Points on a hilly landscape, in no order, each with its height.
From any point a climber steps to the highest of the 2 points nearest to it. It stops when none of these is higher. Distance is the straight distance between rows; heights are no part of it.
z_139 (h 33): [ -9  47  19  20 -27 -17  27  29 -23 -34  15 -11 -22   3  32  23  11 -10
  17 -49   2]
z_238 (h 158): [-25  36  29  -4  -1 -18   1  32 -23  -3  -9   3 -30 -22  36  24  -5  16
 -21 -11   2]
z_971 (h 534): [ 21 -15 -20  -3  24 -16 -18 -40 -24  41  -4  -3  13 -17 -44  18 -18   0
  -9  -2 -10]
z_375 (h 396): [ 24  16 -14 -51  43 -40 -36 -10 -16   5 -16 -16   9  -2   4  -1   5   2
 -34  29  18]
z_369 (h 400): [ 17  32   3  -5 -17   6  15 -18  24  15 -31  -8 -37 -12   0   4 -15  24
 -18  44   9]
z_248 (h 584): [  8 -20  14 -29  53 -20 -30  30 -34  25  30 -28  31  29  26 -28  26  13
 -22 -41 -17]
z_121 (h 296): [-10  -3  27  -4 -19  -7 -33 -25 -36   7 -13  14 -14 -12 -33  -2 -15 -10
 -26  -9   9]
z_39 (h 504): [ 23  39  11   4  -2 -17  16 -14 -21  14 -18 -22   8  -4   3  -4  -5  13
  -5  -7  -7]
z_540 (h 57): [-16  -5   2 -34  27 -17   8  38 -19 -35   2 -12  10  14  41 -15  -1 -14
  -4 -19  -2]
z_592 (h 511): [ -1  -9  -7  59 -44  27  25  -3  29  -1   7  27 -14 -10 -40  28   3 -15
  45  18  -2]
z_526 (h 488): [ 14 -33  -9  -2  22   0 -19 -35  -2  43   0  -3   3 -10 -65  -5 -31 -15
  19  -8  -8]
z_406 (h 547): [ 63 -14  16  -5  16  -2 -33 -11 -41  30  24 -35  56  12   3 -33  18  24
   1 -79 -21]
z_458 (h 184): [ 14  -7   3  -3 -45   9  29 -22 -17 -41  27   3  21  -7   2 -19  21  -1
   7 -46  -5]
z_374 (h 301): [  1   1  25  11 -24  -5  -3  14 -17 -28  34   5  -1  30  -3 -41  24 -28
  30 -67  -9]
z_865 (h 229): [  6 -33  12  37 -17  14  33  -9  -2  13  41   3  30  -8 -30 -12  16  12
  27 -28 -27]
z_142 (h 384): [ -4  -9 -41 -46   8  -5   6  -1  22   3 -25  -1  12   7  18  -7  -7  -6
 -17  31  -6]
z_216 (h 80): [ 36  -2 -22  16 -20   3   1 -37 -22 -13 -31 -14  22 -13 -13  21   1  -5
  -9  22  19]
z_836 (h 287): [  2  -4  -7  25  -4  19  51   3  37  -7  30   0  23  11 -23 -26  15   5
  36 -16 -27]
z_184 (h 554): [ 13  10  16  14 -22 -11  10  12 -36  13  -5  -8  25  12   9 -16  12   4
   2 -26 -16]
z_760 (h 9): [  3  42  29  10 -33 -16  -6   0 -45 -27   7  -6 -25   8  15  11  -2 -17
  -3 -55  16]
z_295 (h 159): [  0  19   1   4 -65  -1  32 -18   4 -41  29  24   8 -10 -19  -9  24 -11
  11 -41  -4]
z_38 (h 222): [  5 -16 -14 -17  -6   2  32 -44  -1 -35  23  -1   8  -3 -13  -9  -3   9
 -10 -16   0]
z_12 (h 419): [-20  10  -8  38 -32  37  23   2  49 -18   6  32 -29   4 -10  24  -6  -8
  27  23   8]
z_422 (h 502): [ 19  15  18  -5  25 -10  -7  39  -8  -9 -27 -24  25  12  30  -4  14  13
   0  47  17]
z_274 (h 533): [ 14 -11 -45  22   5  -2   9  -1 -21  48 -21  -9  55 -12 -18  12 -10  -6
  19 -22 -36]
z_943 (h 583): [ 23   4 -35 -14   3  -9   1 -21   5  52 -14  -2  12 -10 -20  20 -10   4
 -18  28 -22]
z_828 (h 247): [-15   9  14 -39  22  -4  34  24  31  -6   8  -6 -12  -8  32 -15  -2  29
  -6  25 -14]
z_376 (h 331): [-27 -14 -24 -57  20   8  -5  11  42  -4  -8   5 -21  10  30  17 -25  -1
 -18  52  10]
z_742 (h 116): [ 21   0 -28  51 -42   4  16 -18 -18 -21  -8 -14  22 -14 -26   9   0 -35
  35 -30   2]
z_351 (h 310): [  4  35 -10 -26   2   3   7  33  42 -17 -51 -28 -33 -14  52  -1 -14   4
   0  53  26]
z_67 (h 262): [ -5 -22 -11 -22  13   0   9 -37 -13 -23  10   6   3  -8  -5  19  -9   9
 -32  13   7]
z_614 (h 348): [  3  -7 -19  22  27  22  27 -10  46 -20  14  -4 -15  29  -7   9 -19   7
  21  42   2]
z_95 (h 408): [ 13 -36 -22  -4 -25  19  -3 -54  21   2   3  18 -29 -21 -56  11 -41 -13
  18   6  10]
z_696 (h 501): [ 24 -10  32  18  -4  -6 -20 -17 -45   4  11 -13  28  10  -6 -27   7   4
 -14 -32   0]
z_757 (h 361): [ 12   8 -20 -52  25 -31  -4   5 -15 -21 -16 -21   2 -20  31  21   5   3
 -41  30  22]
z_722 (h 557): [ -7  23  27   7   8   1  -7  22  -5 -19 -28  -4  -6  13  23  -7   1  12
  -7  38  20]
z_672 (h 510): [ 11 -12 -40 -23  12  -4   0   2  32  33 -18   7   2  15  18  57  -6   3
 -23  76   1]
z_577 (h 402): [ 18  11 -12   5  26   5  31 -21  38  -1  16 -22 -15  10 -17   8 -22  19
   6  16 -17]
z_305 (h 335): [ -5   7   6 -10  19   1  39   6  28  -2  29 -16   2  13  -1 -33  11   9
  20 -28 -31]
z_862 (h 326): [-34   4 -12  10   3  17  22  10  46 -27   5  13 -34  13  17  29 -13   9
   0  38   5]
z_231 (h 365): [ 12  -1 -16  10 -30   8   6 -53  22 -18   9   2 -23 -25 -62  -9 -22 -25
  31 -23   9]
z_56 (h 12): [-44  34 -25  11  -5  13 -21   2  21 -11 -40   8 -61 -26  37  58 -14 -14
 -31  13  40]
z_25 (h 520): [ -6 -20  29 -20  33 -13 -20  20 -37  15  44 -11   4  36  20 -21  17  -1
  -7 -65 -13]
z_870 (h 593): [  8 -23 -31  20  42   4 -10   0 -13  48  11 -16  43   3 -33   1  -8  -1
  22 -46 -31]
z_907 (h 122): [-14  17   6  27  -6 -11  15   5 -25  -4 -12   6 -13 -12  18  50  -1  12
 -24   2   0]
z_955 (h 429): [  3 -56 -13   2  -5   8   4 -26  -3  62   8  -1  25 -30 -57 -21 -14  -2
  26 -12 -19]
z_817 (h 546): [ 29   1 -33 -22  16  -9 -18 -17  10  40 -15   4   6  -1 -11  39  -3   9
 -25  65   4]
z_117 (h 137): [  7  19 -27  30 -66  10  26 -11  11 -39   2  12  -1  -9 -29  -4  18 -38
  33 -31  -3]
z_980 (h 451): [ 22  38 -11   4 -16   4  42 -25  25  -2  -7 -17 -11  -8  -9 -14  -6  12
   8  12 -14]
z_200 (h 422): [ 44   4  -7 -25  49 -33 -27 -16 -27   4  -4 -16  38   5  -9   7  17  10
 -18  20  15]
z_687 (h 211): [-33  17   1 -18  28  -9   6  34  11   4 -23  -6 -43 -22  40  36 -12   2
 -24  24   6]
z_137 (h 38): [-44  16 -31  -5 -27  19 -16  -1  37  -3 -37  23 -50  -8  27  39 -25 -10
 -16  26  23]
z_671 (h 311): [-18  -5   9 -41  15 -11  -4  -9  -8 -15   1   8  -9 -14  20  16  -3  17
 -46  33  16]
z_917 (h 37): [-16 -15  -6 -16  11 -15  -1  33 -40 -25 -13  -7  31  12  43  12  10  -8
 -14   2   5]
z_447 (h 401): [  3 -15 -20 -35  41 -22 -25  41  17  -2 -17   2   7  -1  46  37  18  -2
 -13  85  27]
z_797 (h 658): [  1 -31  13 -18  46 -18 -32  27 -20  42   8   2  37  24   9 -29  42   6
 -20  12 -12]
z_591 (h 87): [-36  17   3 -10 -11 -10  -4  36 -12 -50  -3   8  -9  11  43 -16  -2 -30
   5 -34  16]
z_326 (h 359): [ 15  34  -9 -30  -7   3   0   2  34   5 -44 -16 -29  -6  35  11 -14  15
 -24  62  21]
z_973 (h 458): [ -3 -20  -5  10  -7  16 -31 -28  14  36 -16  22 -27  -5 -50   4 -35 -28
  13  16   7]
z_388 (h 611): [  8  -6  18  52 -39  14  13 -16   4  19   3  13 -14 -24 -46  13 -12   4
  30  11 -11]
z_194 (h 97): [ 23  -5 -37  44 -12   6  17 -27 -17 -25  -7 -16   8  -3 -22  25 -10 -10
  16   0   7]
z_881 (h 329): [ 18   7  16   7 -33   2  -6 -43 -12   2  -3   4 -11 -22 -46 -32 -10  -5
   8 -22   4]
z_747 (h 263): [ 17 -11  52  24 -35   0   2  -3 -13   5  49   8  -5   5 -25 -40  25   0
  24 -70 -19]
z_371 (h 516): [ 25 -31 -17  -2  68  -5 -37   2 -24  54  33 -27  48  12 -20 -19  13   8
  -3 -55 -26]
z_346 (h 260): [ 15  -3  -2  -3  46   3   9  -7  15  53   7  -9  26  16 -20 -25  -3  26
   7  11 -33]
z_831 (h 66): [-26  -1 -24  29 -17  23  -5 -22  26   9 -14  24 -54 -10 -13  53 -36  -6
 -13  20  14]
z_994 (h 438): [-27 -19 -16  -4 -15  15  -1   4  16  -1 -15  16  10  10   5 -21  -5 -15
   8  25   1]
z_208 (h 521): [-30 -37  15   0 -15  11 -14   8  -3  24  -1  25  10   4 -14 -42   4 -11
  -3 -13 -15]
z_28 (h 67): [-16  28  19  18 -12 -11  41  53   4 -22  20  -3 -15  11  35  -1  17   0
  33 -20 -16]
z_898 (h 94): [-15   5 -10  17  10   2   6 -12  -7  28 -19  13 -30 -13  -4  56 -18  13
 -22  28   1]
z_715 (h 386): [  3 -28  -5   6   4  18 -26 -12   5  -1 -15  14  15  18 -18   5 -10  -6
   0  53  12]
z_35 (h 661): [-29  29  26  11 -13  25 -27  20  21 -21 -23  10 -25   5  26 -12  -7   4
  -4  40  29]
z_277 (h 598): [-15 -38   0 -19  11 -10 -25  14 -22  38  -7  14  36  10  -2 -33  24  -6
 -19  -4 -19]
z_443 (h 509): [ -4  -7  21  23 -23  26 -12 -24  27  41  -8  26 -38  -2 -47   3 -25   2
  14  37   3]
z_858 (h 212): [-31  29 -13 -20 -12  16   4  26  44 -54 -32   0 -42 -28  56  15 -10   1
  -2  23  37]
z_728 (h 395): [-43  38  21   5 -16   7 -21  13  23 -23   2  34 -41   5 -11 -25 -10 -17
  14 -18   5]
z_153 (h 498): [ 50 -32   4   1  52  -3 -52  -6 -35  43  34 -28  70  10 -14 -16  31  27
 -10 -54 -13]
z_514 (h 125): [-37  18  -5 -17 -33   3  10  33  10 -57 -18  12 -19 -12  51  -7   1 -20
   3 -10  21]
z_844 (h 508): [ 38 -20  31   0  -9   8 -22   1 -41  13  22 -30  38  22  11 -55  25   9
   2 -68 -13]
z_34 (h 417): [ 17 -35   6  14  12   2 -40 -15 -16  -5 -10  -5  31  11 -24  -9   3 -11
 -11  27  22]
z_718 (h 291): [ -6   0  14 -21  42  -6  27  11  16  24  16 -12   5  10   5 -23   8  37
  -5   3 -27]
z_103 (h 133): [ -9  39  19   3 -49   2  35   9  22 -44  26  34 -12  -2   2 -18  39  -5
  19 -31  -6]
z_933 (h 459): [ 41 -16   7   6  25  -7 -21 -17 -37   6   3 -20  48   3 -21 -16  19  11
  -9  -9   9]
z_724 (h 450): [-12 -14  34  12  24 -16 -12  30 -56  11  35   3   2  31  27  16   9   0
  -7 -44 -14]
z_575 (h 499): [-55  50  24  16 -31  22 -20  17  31 -23  -8  41 -39 -13  22   4   1  12
   2   6  21]
z_749 (h 104): [-28  11  23   2 -34  -1  33  29  10 -28  17  28   3  10  25 -37  26   5
   5 -20 -16]
z_585 (h 342): [-17  12  14  13  -7   0   1  -4   6 -26   9   9 -15  18 -20 -40  -2 -24
  28 -32   0]
z_409 (h 452): [  7   1   0 -22  45 -24 -27  57   2 -22 -27 -22  10  -2  47  15  17  -8
   2  57  28]
z_910 (h 224): [ 24 -34  37  34 -24  11  13 -21  -4  11  46  -6  13 -14 -45 -35  17   8
  39 -50 -11]
z_500 (h 373): [-22 -33  26  33   5   3  -2  11 -45   0  26  17  20  18   4  20   6  -2
  -6 -25 -11]
z_704 (h 266): [-31   5 -12 -50  33  -8 -11  31  34  -9 -21   0 -38 -27  46  36 -22   5
 -19  49  17]

Call two points neighbours if one is among the 2 nearest of the other. Go from one point of each pair to the other, from neighbour to neighbour, staying as high as possible. Name the lowest point that can't be avoided.
z_406, z_797 => z_715
z_870, z_406 => z_153
z_406, z_184 => z_696

For each start below, name the point where the climber stops.
z_742 => z_184
z_231 => z_388
z_374 => z_35
z_139 => z_184
